The views of a scene show one set of named points, each view turned or mirrored, shifted and resized as a whole, with a little noise and some points left out.
In the rows, zero is written as 128.

Scene 1
View 1
Nonu: [122 114 140 112 116 106 146 108 126 142 151 138 149 158 140 159 150 155
 131 116 101 100 107 101 146 107 152 131 147 142 133 119 133]
Bisug: [110 120 127 158  80  60 143 158  74  80 102 156 139 138  88 147 142 116
 134 162 119 119 177 122 158 108 107 163  89 118 108 125 130]
Vabi: [104 102 128 121  98  97 157 116 130 129 106 125 133 135 133 141 158 142
 161 145  97 126 124  87 146  76 139 159 130 124 135 120 139]
tuk: [113 147 157 127 156 103 132 110  89 113 173 142 167 171 116 171 117 130
  60  95 116 107 106 146 153 185 174  98 169 128 139 132 120]
nak: [136 102 140 110  92 114 151 119 144 157 149 132 148 166 153 154 172 168
 158 111  84  93 108  87 136  79 137 136 140 159 122 118 135]
daben: [ 80 107 114 120 128 125 163  73 102 125 119 123 143 132 114 152 110 111
 132 123 102 160 121  95 149 120 164 140 143  84 166 134 144]
Las: [ 69 100 103 127 121 135 183  61 102 124 105 118 132 119 107 151  98  97
 160 135  90 188 133  82 146  98 161 159 131  62 171 136 147]
zal: [158 129 111 162  74  79 131 165  53 103 173 189 157 170  67 176 137 105
 109 113 105  97 178 146 141 146  80 120  70 122  83 125 119]
vev: [ 57  95 137 114 110  86 173 101 137 108  42 102 113 108 141 114 156 141
 170 189 110 159 124  70 166  56 165 186 147  99 171 122 158]
fusem: [126 114 134 123 102 103 146 118 110 135 151 142 150 158 129 161 154 144
 138 116  97 108 121 103 141 111 133 131 131 134 122 125 125]
mopal: [148 129 134 145  86  73 130 160  84 108 153 164 150 165 101 166 153 135
 117 125 110  88 151 129 144 131 103 134 102 146  90 119 121]
mato: [140 124 135 148  82  61 134 167  76  98 139 163 145 158  99 155 158 130
 119 135 112  91 164 132 151 118  98 140  96 145  98 115 125]
tumav: [146 147 174 100 155 102 124 123 126 139 200 140 170 192 159 165 150 180
  61  76 111  62  76 134 145 167 177  85 191 179 131 121 115]
View 2
vev: [154 146 134 128  99 110 131 147 137 151 109 158 151 132 132 125  91 143
  68 163 116 140 104 126 121 154 142 158 131 147 155 114 121]
Vabi: [151 147 138 133 109 121 142 125 135 131 121 134 142 128 154 123 101 138
 100 149 127 134 119 141 135 131 127 125 109 130 143 125 123]
zal: [108 148 153  90 133 120 163  67 144 107 123 113 132 131 163 124 114 159
 131 118 140 118 140 174 144  91 100  96  81 141 122 144 110]
nak: [171 142 140 161 120 130 139 136 132 123 134 119 125 121 158 121  94 114
 116 143 120 144 119 141 153 132 119 104 106 112 129 131 138]
tumav: [174 130 153 162 148 128 149 108 148 146 176 150 119 110 139 116 109 141
 135 116 101 171 113 158 162  65  85  56  76 119 129 151 128]
Nonu: [160 138 142 146 121 122 149 113 134 137 143 132 138 122 156 122 102 135
 114 138 118 149 121 144 142 111 116 100  95 125 140 137 121]
daben: [136 142 136 118 110 109 158  99 133 157 137 152 163 131 153 114 110 159
  89 152 117 147 118 133 116 106 126 122 100 143 166 133 100]
mopal: [135 149 156 111 132 127 148  98 146 102 120 115 124 124 152 127 106 143
 126 119 132 122 133 172 152 109 103  98  93 135 116 137 130]
fusem: [146 140 143 136 122 124 152 108 138 128 135 127 137 127 159 122 106 143
 117 136 121 139 127 146 142 113 116 102  95 128 134 137 122]
Las: [127 144 128 112  99 106 161  96 127 155 129 148 175 137 161 114 110 162
  77 164 125 140 124 127 105 120 138 140 107 145 175 124  88]
tuk: [141 134 154 122 136 118 155  84 151 154 158 160 134 123 136 119 113 165
 113 119 110 163 115 159 143  66  88  79  77 142 140 148 111]
mato: [128 151 155 103 132 123 144  99 150  99 113 121 118 127 152 132 105 147
 120 119 134 119 135 172 155 116 103 109  96 139 111 133 132]
View 3
fusem: [114 112 120 118 136 127 142 139 139 154 122 124 107 119 131 122 127 168
 138 138 137 121 136 158 130 112 147 137 138 113 127 130 135]
tuk: [109  99 131 115 140 124 124 139 142 137 100 118 150  84 166  95  99 173
 147 123 155 129 122 146 161 108 140 120 123 137  98 120 119]
Nonu: [112 111 113 109 139 123 153 139 130 150 125 129 114 115 144 121 126 178
 145 135 144 129 140 158 132 103 148 142 137 118 121 129 136]
daben: [ 94 102 119 116 121 121 118 141 135 155 113 118  93 107 152 117 132 183
 152 145 155 145 131 193 137 101 173  98 150 112 111 127 126]
nak: [117 116 102 108 145 122 169 139 124 156 133 135 107 130 129 130 136 179
 139 138 134 124 141 150 125 107 142 157 141 107 131 136 149]
zal: [128 118 147 138 129 148  99 122 177 160 103 105 118 117 104 108 122 143
 115 148 110  96 120 143 135 143 117 128 121 125 135 116 116]
mato: [135 126 148 138 129 129 125 137 166 156 116 124 121 125 115 123 112 144
 134 142 123  95 127 151 118 134 132 131 129 124 131 126 117]
Bisug: [129 126 157 143 111 128 118 142 169 161 115 122 100 131 114 135 111 137
 143 148 128  97 124 175 104 125 152 109 137 116 131 130 106]
Las: [ 87 101 118 121 113 124 110 140 131 164 113 117  70 113 142 120 136 182
 150 150 152 148 135 213 130  94 186  89 157 102 118 130 125]
vev: [110 120 130 118 109 101 156 161 125 158 136 143  74 141 147 155 123 172
 177 145 158 131 149 208  89  90 195  99 163  97 124 143 124]
Vabi: [106 111 116 114 128 123 139 139 132 159 127 128  86 124 129 129 137 178
 143 147 141 129 141 175 124 106 162 126 148 103 129 134 138]
View 4
tuk: [178 145 186  76  95 132 170 128 140 152 193 153 133 162 178 183 141 115
 122 125 156 105 107 179 178 127 190 121  84 106 150 168 103]
Bisug: [124 127 145 115 106 132 155 109 139 128 158 159  95 112 127 138 161 150
  98  81 122 153 106 125  84 104 179  85 104 120  84 136 147]
tumav: [174 123 210  58 104 123 143 183 152 171 189 139 122 172 155 168 136 141
 120 131 164  95 102 173 234 138 177 137 110  82 198 180 120]
vev: [107  58  89 109 115  76 197 111 143 170 175 112 158 157 141 109 103 136
  98  93 130 154 135  90  78 128 156 108 172 110 103 167 112]
mopal: [140 139 186 104 108 155 141 147 144 128 153 163  98 115 124 150 163 154
 113  99 132 137 102 140 140 114 178  95 103 115 125 138 158]
nak: [116  98 170 108 131 136 148 166 147 152 149 126 149 141 121 142 129 146
 117 126 149 142 128 113 171 139 169 106 169 108 170 160 148]
zal: [141 175 190 113 114 178 131 123 138 108 142 184  95  98 128 171 185 143
 120 105 129 142 101 151 128 103 191  79  80 132 109 124 162]
mato: [134 135 178 105 109 146 137 141 141 127 156 167  89 113 123 149 165 159
 106  92 132 142  99 138 129 112 179  93  94 113 111 137 158]
Las: [139 121 114 119 128 128 207  77 129 153 176 125 196 154 178 165 115  88
 130 136 147 139 147 127 114 129 174 102 150 136 118 175  84]
Vabi: [116  95 135 116 121 112 164 135 143 153 156 130 140 138 126 130 124 140
 111 112 136 147 127 106 122 131 167 104 159 117 130 162 137]
fusem: [133 122 164 104 121 142 156 144 139 144 159 140 135 137 134 149 141 136
 118 121 145 140 122 129 151 128 173 104 139 116 141 160 138]

Which points are out of place in each view (at most two, in the order of its rows)? Write - if all are in place.
view 1 => -
view 2 => zal, nak
view 3 => Vabi
view 4 => Las
